Each row is a point on a tangle of strands that fork, close into loops and nearly touch. The rows are in no order.
In the rows, zero is written as 128.
Two points are linked if the straight distance between their rows is under 102. Some points are linked to none.
Z415: [137 153 135  52 107 124 125 113 131 138  85 115 116 116 118 126 117 168
 135 115 161 113 113 136 134  94 141]
Z469: [184 121 148 114  74 114 128 134 148 127 117 122 133  87 102 158 157 161
 103  70 124 171 139 162 174 153 123]
Z748: [ 81 132 124 160 172 138 146 117 111 128 171 120 160 143 141 107 102 101
 115 154  92 119 119 133 124 149 101]
Z381: [103 163 178 142  60 127 128 124 179 125  60 105 104  75  97 145  96 149
 115 126 127  98 137 143  92 170 134]
Z923: [151 140 151  81  56 119 162 127 140 141  77 111 142 116  88 136 117 162
 135  92 126 149 113 173 163 161 150]
Z709: [ 70 184 176 180  68  93 111 121 140 115  92 123 103 153  83 123  77 120
 135 154 149 107 157 134  41 185 134]
Z762: [ 91  98  66 127 177 110  83 103  91 129 131 143 148 144 163 168 143 137
 107 132 144 123 158 135 103  86 105]
Z482: [120 109 131 117 127 170 185 140 180 115  84 111 137  83 140 133 122 156
 102 118  89  54 110 123 171  87 118]
Z97: [105 146 142 124 133 120 106 109  90 119 132 118 140 138 121 124  97 113
 115 150 132 149 123 135 125 167 121]
Z62: [210  84  88 116 135 148 162 142 140 145 152 112  98 145 125  95 180 138
 160 144 107 157  81  72 163 106 137]
Z502: [152  92 128 105 148 119 115  93 108 132 169 153 145 175 143 151 166 110
 128 149 122 180 108 145 162 147  99]
Z920: [ 51 137 149 153 170 144 125 124 103  99 135 161 147 134 170 158 119 130
 101 136 142  63 142 137 107 101  81]
Z349: [232 108  77 129 140 120 118 140 120 174 160 124 119 205 132 127 207  93
 167 120 143 185 127  64 137 116 143]
Z984: [130 146 118 141 138  94  91 132  86 149 162 136 154 124 129 134 131 117
 150 106 160 168 171 151 105 139 133]
Z188: [ 38 138 169 165 117 138 112 119  99  86 122 183 164 126 152 154 118 134
  96 142 159  77 150 139  94 131  85]
Z427: [148 146 106 137 137 105 134 126 103 155 169  70  84 174 115 116  89 115
 134 133 130 173 118 139  88 159 137]
Z145: [167 134 126 140 132 106  96 138 112 141 155 130 121 122 124 126 147 113
 135  95 130 185 156 142 133 140 140]
Z55: [143 115 140 122 144 150 121 133 142 127 122 141 130  89 129 126 141 130
 121 131 107 130 111 142 175 139 132]
Z619: [ 68 177 111 133 139  88  82 115  87 153 119 122 169 153 116 116  97 121
 144 125 178 118 167 141  69 140 130]
Z136: [161 114 110  94 105 141 171 146 151 150  77  97 133  94 119 120 147 172
 135  94 116  96 105 138 176  96 129]
Z446: [ 71 127 129 157 184 174 177 122 138 119 159 125 152 156 158  95 105 103
 111 141  77  95 103 114 133 109 111]
Z700: [135 127  81 113 165 117 112 116  93 166 183 134 136 152 150 125 151 109
 173 139 170 151 136 120 113 121 125]
Z792: [217  96  84 117 148 116  99 119 124 172 162 153 128 199 147 148 219  95
 155 128 156 169 133  91 143 112 122]
Z346: [127 120 126  99 185 158 126 100 100 131 115 138 143 153 156 133 133 117
 108 145 106 148  84 116 166 116 110]
Z217: [ 77 111  83 136 187 130  87 121 106 116 110 138 122 115 164 156 134 141
 101 132 138  87 155 124 101  67 117]
Z801: [ 40 174 127 159 114  95  77 110 105 125 118 137 159 132 112 140  99 123
 120 141 164  89 171 125  54 140 110]
Z803: [137 101 129 152 170 184 165 149 179  90 143 136 144  95 157 107 127 131
  91 137  85 111 104 117 187 102 117]
Z196: [102 110 143 136 168 158 114 127 133 106 126 158 142  96 149 130 127 114
 113 141 105 107 127 135 160 124 127]
Z987: [ 62 112 163 162  94 119 106 113  92  87 124 186 169 107 146 147 122 132
 119 148 159 118 150 157 110 140 102]
Z790: [170 134 161  91  86 119 121 124 105 121 139 137 120 146 105 146 126 134
 133 120 149 193 112 141 162 187 139]
Z831: [ 66 147 160 154 112 142 103 124 135  99 122 128 118 103 102 133  74 104
 115 173 119 107 125 120 124 197 131]
Z90: [ 92 179 171 160  79 108 120 137 106 121 105 118 117 153  93 104  73 116
 144 148 154 143 133 154  81 199 164]
Z25: [120 132 165  91  81 109 128 119 124 122  71 137 146 126 105 124 114 147
 137 131 124 139 122 172 136 148 146]
Z604: [ 92 137 193 184  99 133 120 119 155 106  75 136 143  94 122 125 107 134
 100 142 103 113 145 153 107 165 111]
Z165: [200 149 127 108 114  97 143 174 130 133 140 134 106 134 125 116 150 118
 163  69 130 178 161 133 122 116 200]
Z334: [121 105 135  69 114 119  93  87  99 111 104 151 144 141 119 154 126 137
 124 144 141 164 114 145 157 141 128]
Z168: [ 38 130 104 139 187 134 131 122 102 121 146 139 161 162 159 153 115 122
 111 135 139  61 151 121  92  96  94]
Z568: [141 109 121 128 121 151 151 151 187 120 119  96  87  68 118 108 111 137
 122 139  92  91 108 117 147 123 146]
Z835: [162 116 131 125 134 176 193 153 179 120 142 116 130  89 135 109 131 156
 109 136  94 116  76 129 203 133 113]
Z221: [187  72  96 129 155 127 121  96 144 141 183 142 128 176 151 158 181  92
 120 152 110 171 113 114 166 145  89]
Z591: [208  92  79 152 148 138 166 148 126 158 169  97  92 168 128  82 162 126
 162 136  97 189  89  84 139 117 150]
Z627: [181 149 127  89  95  88 136 144 132 127 118 127 120 141 118 121 120 132
 142  67 139 185 158 156 102 104 197]
Z962: [185 101 100 114 165 132 104 127 100 157 157 165 129 168 151 138 209 119
 148 128 158 162 126 116 158 110 117]
Z505: [196 128  88 127 140 106 130 137 116 161 173  84  85 176 112 127 130 108
 144 123 125 205 120 127 112 149 164]
Z971: [ 78 170 136 140  99  84  90 117 106 137 108 149 170 133 115 111 105 110
 159 124 183 134 187 163  54 130 162]
Z808: [133 156 151 158 114 129 120 136 126 122 180 111  94  86 126 128  95 127
 124 136 149 145 126 143 105 166 113]
Z963: [ 81 160 109 140 155 106 105 117 102 145 155 103 124 143 134 125 103 130
 125 136 149  89 152 114  66 116  83]
Z995: [134 163 154 143 125 111 171 140 122 153 141 100 104 151 119  74 115 133
 150 110 116 120 115 155  84 109 138]
Z802: [ 94  73  74 127 161 102 104  95  90 129 156 147 171 162 157 177 144 122
 110 143 130 150 155 152 119 112 101]
Z813: [220 132 131 113  97 107 117 149 147 138 131 111 108 102 107 154 159 143
 117  66 128 185 154 137 155 138 150]
Z880: [181  97 109  96 155 173 158 128 151 137 143 137 117 128 137 110 169 125
 133 139  97 141  73  93 197 123 128]
Z218: [161 143 153 119 117 143 134 149 140 143 125 120 105  93 108 105 124 135
 138 122 119 136 105 143 153 151 151]
Z491: [ 57 159 150 163 108 107  86 105 144 109 107 141 117  92 120 153 108 122
 100 133 138  80 154 118  52 120 104]
Z825: [128 146 171 159  81 114 131 144 105 110 133 119 109 134 102 120  81 125
 127 132 141 177 126 161 104 198 148]
Z838: [163 100  94  90 130 151 153 139 154 135 125  86  83  99 122 109 123 144
 147 144 101 105  86  86 155  97 146]
Z419: [  9 131 164 149 122 144 109 108 135  60  97 178 159 155 129 172  82  93
  90 146 124  56 154  98  93 129 119]
Z541: [173 144 133 122 150 147 141 152 118 154 163 130 101 113 134  92 148 119
 163 122 139 150  99 120 151 131 143]
Z194: [165  90 100 112 182 160 136 118 121 143 132 141 130 147 155 124 169 115
 126 144 110 151  92  91 177 106 117]
Z507: [102 104 162 155  81 108  91 117 102  99 118 182 158  93 122 145 134 126
 113 129 144 163 151 168 131 157 113]
Z256: [  4 118 124 161 152 154  95 107 110  72 107 162 180 150 140 193  84 100
  79 138 128  72 179 108 101 135 121]
Z408: [127 154 127 170 129 121 124 140 114 137 187  83  87 127 110 127  84 115
 133 134 139 157 128 150  92 183 122]
Z157: [154 134 118  76  81 139 151 132 146 154  67 119 156  90  97 147 146 154
 143  92 132 113 115 162 187 127 149]
Z707: [128 146 176 150 118 119 156 140 132 139 115 130 121 118 131  79 126 133
 143 119 117 107 125 169 100 113 125]
Z223: [124 146 160 107  94  97 115 121 124 126  99 135 130 134 103 111 108 126
 143 119 133 152 141 175 103 126 164]
Z911: [196 120 123 114 114 165 189 153 163 141 139  98 111  98 129 124 154 169
 123 112 118 133  87 129 200 142 108]
Z417: [118 129 122 184 172 159 150 164 138 128 151 124 124 105 153  78 131 126
 133 138 113  82 113  94 132  96 113]
Z341: [170 113  96  82 138 132 132 128 137 139 136 106  77 107 139 121 132 138
 151 144 138 126 104  85 145  92 137]
Z833: [ 67 130 163 128  98 144 108 107 144  74  97 146 134  96 109 158  74 113
  89 164 111 101 130 115 127 168 130]
Z624: [214 111  83 114 135 110 137 147 127 154 174 107  90 172 113 111 166 109
 164 115 121 187 128  90 135 121 176]
Z878: [105  97 137 144 116 109  96 109  90 107 157 174 174 140 115 138 140 113
 127 145 123 176 143 164 153 167 115]
Z26: [183 131  84  82 151 109 113 119 106 151 127 130 119 175 155 116 152 141
 167 117 186 160 125 111 100  67 150]
Z255: [ 85 163 161 117 124 150 153 130 174 113 100 119  94 123 109 119 103 126
 123 144 104  39 107 107 108 109 128]
Z901: [150 105  48 110 172 103 104 115  90 170 131 129 140 194 156 122 170 137
 168 125 179 149 138 116  99  58 135]
Z937: [ 64 145  88 132 177 115 122 116  89 146 145 115 150 164 152 130 123 130
 128 129 155  78 141 118  79  90  82]
Z519: [151 129 172 117  58 115 130 129 126 108 131 127 116 103  99 143 105 145
 120 122 142 176 120 161 139 191 144]
Z763: [ 28 148 161 130 120 118 112 108 148  82  94 161 138 156 106 140  88 103
 116 160 118  55 142 115  83 135 120]
Z231: [ 26 135 125 148 139 129 101 113  88  99 129 148 185 149 128 152  76 100
 101 157 124  98 153 112 109 150  96]
Z682: [ 82  87 137 136 134 131 106 104  83  81 138 177 179 147 141 159 118 112
  93 163 120 157 130 146 159 152 109]
Z325: [ 44 166 171 196  67  87 116 104 149 112  86 146 143 157  88 121  92 111
 134 161 133  95 168 122  36 176 109]
Z24: [115 115 113 151 169 159 161 149 141 120 135 107  99 121 144  78 121 124
 136 150  91  72  96  62 124  78 132]
Z153: [183 112  87  95 146 122 113 124 113 149 145 118  94 134 148 124 154 134
 161 133 156 135 122  88 123  79 126]
Z481: [223  71  90 122 151 136 113 118 159 136 176 141 114 162 142 156 207 114
 121 152 110 162 113  91 175 121 107]
Z893: [ 80 172 178 131 100 135 127 127 184 114  77 115  91 105 102 135  90 133
 114 141 112  64 122 122  92 144 127]
Z275: [136  75 126 107 147 132 107  91 105 105 144 163 157 163 152 181 148 119
  95 153 117 175 120 136 164 142  95]
Z330: [189 103 124 120 135 118 115 137 125 134 161 155 119 125 137 136 183 133
 136 103 134 163 131 136 166 119 121]
Z622: [ 42 155 140 170 147 138 100 118 122 112 134 129 159 122 122 134  80  89
 107 164 116  81 146 107 106 186 110]
Z258: [150 158 156 102  77  83 131 130 118 118 100 121 126 134 101 126  96 131
 131  90 142 186 155 172  90 136 181]
Z497: [125 151  85 116 148  93  96 122  77 163 178 132 171 154 142 138 135 118
 166 107 194 161 174 139  90 129 125]
Z646: [120  98 126 157 192 182 179 134 142 100 157 134 144 137 183 105 134 129
 101 136  91 107  99 104 162  79 106]
Z318: [117 111 145 139 119 155 155 140 197 109 100 123 116  62 133 122 117 144
 108 130  92  66 128 132 135 104 125]
Z981: [161 123 112 131 122 109 143 149 133 136 111  91  89 113 121  81 124 152
 145 112 116 114 130 110 109  81 147]
Z310: [133 124 102 134 172 138 130 138 109 154 176 141 124 129 151  98 151 105
 161 142 136 132 116 112 142 111 126]
Z720: [ 61 134 119 141 151 120  84 110 141 104 103 131 122 108 139 160 109 125
  89 128 126  68 156 116  84  87 118]
Z989: [ 86  85 101 144 159 117 131 107 107 128 188 130 172 156 151 146 123 105
 114 147 107 144 140 149 126 137  88]
Z70: [ 35 150 170 168  74 102 116 102 132  91  90 160 150 154 104 128  89 107
 120 164 131  75 152 120  56 146 102]
Z404: [152 107 110 133 113 167 180 159 173 135  84  98 142  60 125 130 148 175
 119  99 110  79 119 122 185 100 112]
Z394: [147 120 124 169 162 153 134 161 145 113 122 110 114  74 150 105 134 154
 105 120 110  92 130  99 145  93 104]
Z215: [215 122 103  75 117 140 151 142 144 168 121 108 117 145 110 118 189 144
 158  93 129 163  97 103 194 127 157]
Z339: [197 136 123 148 114 108 137 180 137 140 128 114  97  87 125 104 142 135
 159  74 139 158 161 121 111 101 175]
Z917: [ 81 135 129 116 161 154 145 129 158 106 131 125 102 129 137 109 100 112
 123 147  95  53 108  92 121  89 139]
Z952: [164 132 122 154 129 124 112 165 131 147 104 114 107  79 120  91 138 141
 151 100 134 122 151 121 125  87 160]
Z660: [203 152 139  82 119 127 142 131 119 152 155 121 100 159 122 133 144 118
 148 107 149 197  97 129 161 165 159]
Z322: [ 99  96 122 119 180 159 121 111 105 116 136 150 151 140 168 150 137 116
 104 139 112 119 120 133 152 102 113]
Z702: [128 138 131  98  74 137 143 136 169 149  49 113 149  57 109 149 125 158
 126 109 128  90 128 159 160 141 137]
Z276: [189 120 122 106  87 133 166 145 164 131 131  99 126  80 117 150 151 170
 110  96 122 146 113 157 191 144 103]
Z96: [191 149 135  68 111 146 156 125 122 159 120 107 110 141 111 122 148 143
 146 107 140 172  84 127 183 153 158]
Z485: [150 141 133 118 118 110 165 138 124 148 130  86  81 148 127  86 109 155
 137 114 112 131 110 132 100  91 139]
Z476: [115 147 149 111  73 125 120 119 166 132  49 103 124  69 103 145 106 151
 112 120 119 106 139 152 118 144 148]
Z621: [230 136 113  88  85 125 159 162 154 155 125  98 116 125 101 144 171 160
 146  62 130 169 135 123 181 147 168]
Z410: [ 96 146 181 161 140 144 165 140 153 130 102 142 135 121 134  86 127 130
 134 132 105  78 119 156 113 113 121]

A fork is a point with three links, a tip a point with one. Leave the first point through the second and follow the links. Name the first fork or tip that comes.
Z502, Z275: Z963
Z381, Z893: Z394
Z145, Z984: Z624
Z215, Z96: Z833
Z920, Z188: Z481
Z258, Z627: Z410
Z394, Z417: Z157
Z989, Z802: Z971
Z482, Z318: Z901

A piece is all that can be reached along the links. How many separate loops has the piece of each point below (a circle has one, a figure eight two, a Y none), and how many tips (points with one link)?
Z813: loops 0, tips 2
Z408: loops 1, tips 1
Z937: loops 0, tips 2
Z223: loops 0, tips 3

A tip is a point with one link. Name the tips that can be reached along the links from each point below, in the order of the rows.
Z188: Z963, Z481
Z404: Z901, Z394, Z410
Z792: Z808
Z831: Z971, Z833

Name the points in between on the shortest way along the links from the first point to the second, in order.
Z231, Z660: Z256, Z419, Z763, Z70, Z325, Z709, Z90, Z825, Z519, Z790
Z987, Z221: Z507, Z878, Z682, Z275, Z502
Z25, Z838: Z923, Z157, Z136, Z404, Z482, Z318, Z568
Z984, Z55: Z497, Z700, Z310, Z541, Z218
Z318, Z255: Z482, Z404, Z136, Z157, Z702, Z476, Z381, Z893
